Points on a hilly landscape, in no order, each with its height.
A ball rolls from a point to the lowest of its 2 nearest points, and stops where none of them is lower. Distance is the straight distance between rows; heights are no part of it.
(420): 57; 100; 143; 119; 66; 140; 147; 101; 68; 170; 135; 87; 105; 93; 101; 73; 57; 91; 116; 105; 147; 147; 71; 102  h=162
(583): 63; 92; 129; 155; 81; 117; 135; 113; 74; 99; 104; 75; 109; 115; 120; 86; 85; 81; 128; 116; 93; 106; 80; 111  h=195
(803): 66; 85; 128; 82; 128; 103; 65; 68; 90; 80; 56; 84; 70; 95; 110; 71; 134; 79; 106; 140; 123; 45; 106; 138  h=462
(625): 78; 137; 154; 105; 83; 94; 124; 91; 137; 88; 139; 67; 89; 78; 74; 72; 97; 70; 30; 119; 84; 162; 110; 117  h=369
(371): 51; 115; 120; 112; 90; 98; 125; 88; 108; 76; 138; 82; 110; 74; 56; 63; 104; 102; 70; 72; 96; 157; 68; 65  h=385
(83): 73; 136; 124; 92; 109; 109; 112; 91; 144; 78; 110; 58; 65; 120; 92; 52; 67; 91; 79; 141; 97; 123; 107; 83  h=291
(240): 67; 146; 139; 103; 101; 161; 119; 75; 128; 97; 106; 49; 57; 131; 106; 67; 38; 72; 92; 116; 126; 149; 76; 74  h=257
(552): 134; 83; 51; 76; 83; 97; 118; 170; 108; 117; 101; 108; 106; 97; 101; 133; 77; 94; 102; 99; 83; 102; 112; 83  h=346
(419): 89; 73; 47; 95; 121; 128; 80; 135; 110; 110; 81; 120; 86; 135; 122; 120; 64; 52; 118; 106; 82; 87; 152; 80  h=604
(469): 100; 104; 135; 72; 95; 135; 170; 114; 103; 131; 134; 96; 78; 130; 113; 68; 102; 102; 135; 119; 41; 125; 82; 74  h=150
(398): 126; 128; 93; 131; 105; 64; 111; 122; 127; 88; 85; 95; 119; 71; 86; 99; 103; 121; 99; 128; 95; 97; 117; 101  h=401
(704): 123; 123; 109; 87; 93; 96; 158; 117; 87; 153; 135; 125; 111; 68; 122; 121; 115; 77; 90; 115; 55; 139; 103; 137  h=180
(296): 92; 64; 66; 90; 122; 93; 26; 65; 125; 90; 81; 154; 102; 113; 122; 106; 140; 112; 80; 87; 123; 90; 142; 118  h=736
(150): 125; 105; 128; 126; 107; 65; 95; 63; 73; 96; 130; 83; 121; 73; 125; 123; 146; 79; 126; 46; 130; 115; 98; 166  h=571
(190): 138; 87; 71; 82; 130; 100; 71; 80; 94; 104; 78; 180; 116; 103; 116; 144; 139; 121; 96; 106; 88; 30; 135; 103  h=472
(2): 78; 95; 40; 117; 123; 106; 129; 130; 79; 89; 85; 115; 164; 146; 92; 136; 80; 46; 113; 48; 96; 78; 63; 82  h=286
(89): 71; 122; 128; 130; 75; 164; 126; 99; 100; 144; 130; 50; 75; 113; 125; 52; 44; 85; 97; 118; 123; 161; 82; 93  h=218
(124): 123; 96; 70; 89; 91; 108; 133; 132; 109; 149; 106; 148; 142; 76; 100; 142; 96; 75; 99; 91; 58; 133; 99; 101  h=273
(595): 97; 114; 124; 141; 83; 76; 114; 129; 115; 102; 65; 104; 105; 70; 91; 88; 81; 66; 101; 135; 109; 133; 119; 109  h=360
(352): 105; 124; 146; 78; 87; 96; 150; 114; 100; 125; 145; 76; 82; 103; 110; 86; 108; 87; 102; 124; 57; 130; 109; 123  h=103
(505): 144; 76; 67; 123; 101; 94; 118; 78; 89; 114; 99; 180; 138; 92; 94; 146; 165; 107; 112; 79; 61; 63; 98; 77  h=582
(98): 148; 86; 69; 127; 97; 107; 146; 115; 77; 137; 107; 147; 155; 96; 78; 139; 128; 120; 110; 82; 71; 78; 72; 51  h=508
(706): 87; 82; 49; 130; 147; 102; 118; 107; 86; 73; 72; 130; 144; 147; 119; 117; 115; 46; 136; 52; 124; 55; 79; 111  h=179
(260): 88; 89; 84; 122; 116; 116; 76; 140; 101; 83; 58; 112; 84; 120; 100; 131; 96; 76; 141; 102; 95; 92; 118; 89  h=625
(673): 121; 132; 111; 125; 102; 81; 106; 90; 66; 79; 125; 106; 108; 81; 104; 131; 147; 96; 120; 75; 85; 84; 94; 156  h=631
(73): 53; 95; 77; 69; 89; 118; 55; 120; 77; 67; 89; 58; 69; 108; 87; 99; 53; 108; 88; 136; 94; 59; 143; 73  h=558
(588): 107; 90; 157; 151; 64; 126; 154; 109; 73; 159; 125; 111; 106; 87; 101; 73; 114; 142; 138; 98; 137; 130; 90; 129  h=99
(596): 110; 126; 96; 82; 107; 109; 113; 141; 96; 103; 88; 64; 82; 123; 119; 104; 73; 73; 98; 105; 93; 91; 105; 102  h=156
(801): 118; 106; 99; 121; 73; 72; 41; 107; 104; 105; 92; 126; 92; 77; 102; 142; 112; 121; 100; 56; 100; 115; 139; 130  h=552
(860): 84; 115; 104; 103; 62; 78; 137; 114; 112; 89; 143; 84; 124; 30; 91; 86; 62; 83; 68; 125; 67; 165; 115; 78  h=249
(488): 163; 87; 93; 96; 66; 118; 149; 94; 78; 124; 120; 109; 131; 95; 66; 104; 112; 164; 104; 97; 75; 85; 61; 36  h=435
(436): 110; 122; 50; 108; 117; 105; 114; 130; 97; 116; 66; 90; 118; 135; 114; 124; 87; 90; 104; 95; 127; 80; 73; 103  h=226
(675): 67; 121; 100; 92; 77; 110; 156; 124; 82; 101; 167; 93; 117; 82; 85; 83; 91; 70; 91; 127; 62; 137; 83; 74  h=176
(639): 140; 95; 69; 136; 101; 90; 74; 112; 116; 111; 88; 127; 122; 111; 110; 136; 137; 107; 104; 25; 123; 123; 109; 120  h=478
(551): 100; 132; 163; 109; 78; 88; 127; 108; 122; 101; 88; 69; 107; 56; 87; 78; 70; 47; 60; 135; 91; 143; 117; 93  h=318
(728): 73; 103; 135; 93; 75; 80; 87; 101; 125; 75; 127; 84; 68; 56; 55; 72; 82; 132; 75; 87; 74; 158; 90; 38  h=447
(548): 90; 61; 74; 143; 133; 97; 65; 100; 94; 68; 79; 97; 108; 121; 124; 107; 109; 50; 130; 55; 142; 92; 78; 128  h=302
(632): 78; 131; 106; 117; 97; 149; 115; 115; 92; 88; 84; 62; 85; 127; 125; 101; 44; 81; 153; 123; 125; 106; 83; 55  h=62
(134): 127; 61; 84; 111; 108; 71; 78; 82; 117; 102; 100; 111; 124; 99; 101; 114; 122; 89; 144; 23; 152; 135; 54; 86  h=107
(682): 100; 130; 89; 60; 119; 139; 100; 106; 92; 77; 89; 52; 53; 123; 114; 99; 52; 88; 134; 138; 95; 97; 124; 65  h=108
(297): 130; 76; 79; 87; 109; 104; 91; 144; 138; 140; 92; 154; 83; 132; 125; 110; 68; 74; 116; 122; 68; 93; 172; 114  h=585
(578): 55; 93; 114; 59; 85; 85; 67; 135; 80; 79; 77; 78; 83; 74; 75; 102; 90; 91; 69; 128; 101; 88; 120; 78  h=522
(400): 102; 49; 26; 90; 137; 117; 41; 66; 108; 93; 105; 166; 123; 117; 123; 116; 153; 139; 88; 110; 99; 35; 134; 126  h=623
(657): 61; 91; 148; 145; 100; 141; 108; 86; 86; 73; 104; 61; 98; 110; 106; 78; 70; 78; 169; 106; 128; 112; 63; 79  h=127
(660): 65; 76; 125; 26; 70; 96; 42; 99; 82; 90; 88; 73; 61; 69; 99; 80; 66; 123; 41; 132; 78; 79; 138; 91  h=476
(211): 95; 113; 107; 26; 78; 87; 44; 100; 82; 98; 100; 78; 57; 101; 109; 106; 73; 162; 48; 103; 88; 83; 126; 127  h=427
(428): 109; 97; 88; 111; 99; 65; 85; 80; 92; 42; 127; 87; 105; 63; 110; 113; 125; 124; 90; 85; 85; 80; 91; 141  h=677
(740): 124; 92; 76; 83; 84; 106; 77; 128; 101; 126; 78; 111; 96; 120; 124; 104; 46; 113; 112; 148; 59; 62; 151; 109  h=567
(637): 80; 84; 156; 166; 57; 114; 125; 104; 83; 150; 116; 69; 103; 71; 103; 53; 82; 122; 117; 103; 142; 152; 86; 102  h=74
(618): 149; 92; 106; 96; 80; 126; 150; 42; 111; 105; 149; 109; 106; 123; 59; 75; 133; 160; 80; 99; 62; 83; 44; 36  h=512
(774): 140; 89; 87; 91; 93; 111; 98; 82; 77; 107; 99; 186; 113; 105; 92; 156; 152; 93; 81; 117; 30; 48; 122; 92  h=559
(502): 141; 123; 83; 63; 82; 83; 123; 128; 95; 119; 120; 104; 106; 89; 102; 124; 104; 116; 80; 125; 51; 89; 107; 89  h=396
(418): 45; 120; 92; 110; 128; 105; 142; 76; 139; 89; 153; 86; 118; 116; 64; 73; 105; 96; 98; 80; 83; 129; 44; 80  h=317
(695): 120; 83; 36; 88; 126; 109; 123; 118; 82; 97; 82; 94; 116; 144; 85; 112; 101; 84; 112; 53; 121; 72; 74; 67  h=306
(802): 82; 106; 105; 94; 81; 98; 146; 109; 98; 94; 134; 84; 99; 108; 62; 83; 107; 132; 142; 93; 86; 118; 63; 64  h=240
(624): 99; 69; 73; 88; 123; 97; 30; 74; 128; 101; 51; 133; 93; 110; 93; 94; 95; 119; 84; 104; 171; 77; 131; 102  h=711
(114): 132; 87; 102; 74; 95; 84; 139; 85; 109; 95; 122; 93; 132; 90; 69; 82; 132; 167; 135; 80; 102; 108; 58; 49  h=337
(411): 86; 94; 94; 95; 91; 112; 54; 105; 96; 44; 96; 53; 56; 119; 84; 66; 84; 127; 82; 116; 107; 65; 102; 80  h=586
(28): 89; 94; 121; 81; 116; 86; 29; 78; 102; 88; 52; 116; 87; 57; 99; 109; 135; 93; 54; 83; 144; 82; 123; 134  h=595
(425): 104; 59; 144; 115; 113; 54; 101; 39; 83; 102; 123; 63; 116; 79; 126; 107; 121; 65; 126; 40; 141; 115; 43; 148  h=479
(340): 63; 144; 117; 58; 98; 86; 91; 80; 135; 67; 121; 69; 55; 129; 87; 62; 92; 114; 51; 125; 89; 87; 110; 130  h=324
(249): 116; 165; 98; 80; 67; 70; 121; 99; 104; 108; 131; 94; 104; 61; 101; 101; 100; 126; 74; 117; 72; 133; 115; 126  h=448
(671): 126; 78; 47; 160; 119; 69; 81; 77; 103; 85; 101; 130; 135; 100; 102; 115; 121; 75; 100; 24; 156; 128; 80; 119  h=334
(161): 77; 108; 147; 80; 132; 123; 57; 76; 92; 95; 50; 88; 54; 107; 111; 100; 98; 73; 100; 106; 134; 95; 103; 144  h=423
(842): 99; 94; 83; 121; 135; 77; 46; 95; 131; 93; 40; 139; 102; 74; 78; 108; 98; 81; 73; 109; 156; 115; 123; 92  h=667
(344): 104; 110; 123; 59; 114; 115; 156; 99; 90; 124; 112; 84; 84; 132; 80; 85; 98; 136; 154; 116; 73; 98; 80; 41  h=188
(332): 99; 37; 121; 141; 112; 76; 86; 65; 83; 110; 103; 109; 137; 75; 121; 109; 116; 59; 130; 19; 163; 135; 42; 110  h=339
(413): 74; 92; 94; 47; 89; 82; 33; 114; 97; 116; 73; 111; 79; 92; 118; 106; 97; 150; 90; 120; 92; 74; 147; 136  h=482
(703): 127; 104; 58; 113; 132; 109; 94; 105; 111; 96; 64; 142; 112; 130; 108; 115; 137; 101; 106; 117; 98; 56; 118; 124  h=374
(139): 70; 57; 151; 87; 121; 101; 33; 67; 88; 60; 63; 82; 75; 56; 111; 77; 124; 76; 66; 102; 123; 56; 99; 107  h=514
(256): 99; 86; 129; 131; 123; 95; 73; 93; 90; 94; 45; 88; 79; 121; 104; 111; 100; 55; 110; 61; 142; 93; 89; 132  h=376
(310): 105; 131; 99; 135; 85; 86; 145; 84; 120; 90; 123; 87; 98; 111; 92; 72; 114; 126; 81; 132; 83; 99; 91; 118  h=443
(524): 120; 126; 138; 98; 77; 60; 83; 109; 97; 96; 110; 101; 90; 70; 107; 132; 94; 122; 99; 85; 80; 140; 126; 128  h=495
(666): 92; 82; 74; 92; 112; 76; 56; 73; 87; 67; 101; 71; 101; 100; 92; 87; 115; 136; 94; 124; 106; 71; 91; 110  h=628
(855): 142; 121; 55; 114; 131; 121; 144; 95; 101; 98; 68; 113; 117; 149; 106; 106; 117; 89; 110; 115; 97; 30; 77; 100  h=305
(504): 108; 125; 97; 23; 95; 87; 89; 91; 114; 79; 108; 79; 76; 122; 94; 77; 111; 154; 72; 108; 96; 79; 110; 107  h=371
(580): 104; 87; 88; 77; 108; 85; 59; 112; 111; 135; 69; 151; 102; 101; 117; 106; 75; 158; 80; 149; 93; 45; 152; 111  h=534

For each start below, name the point where the ball stops.
(524) -> (352)
(504) -> (637)
(624) -> (706)
(371) -> (352)
(618) -> (352)
(296) -> (632)
(774) -> (632)

Call two points neighbours if one is among the 2 nearest of the other. Go from one point of each pair to the other, from neighbour to neighbour, staying as low as possible. Name the highest point that can't be avoided.
(706) and (551) -> (505)
(134) and (551) -> (801)
(706) and (632) -> (695)
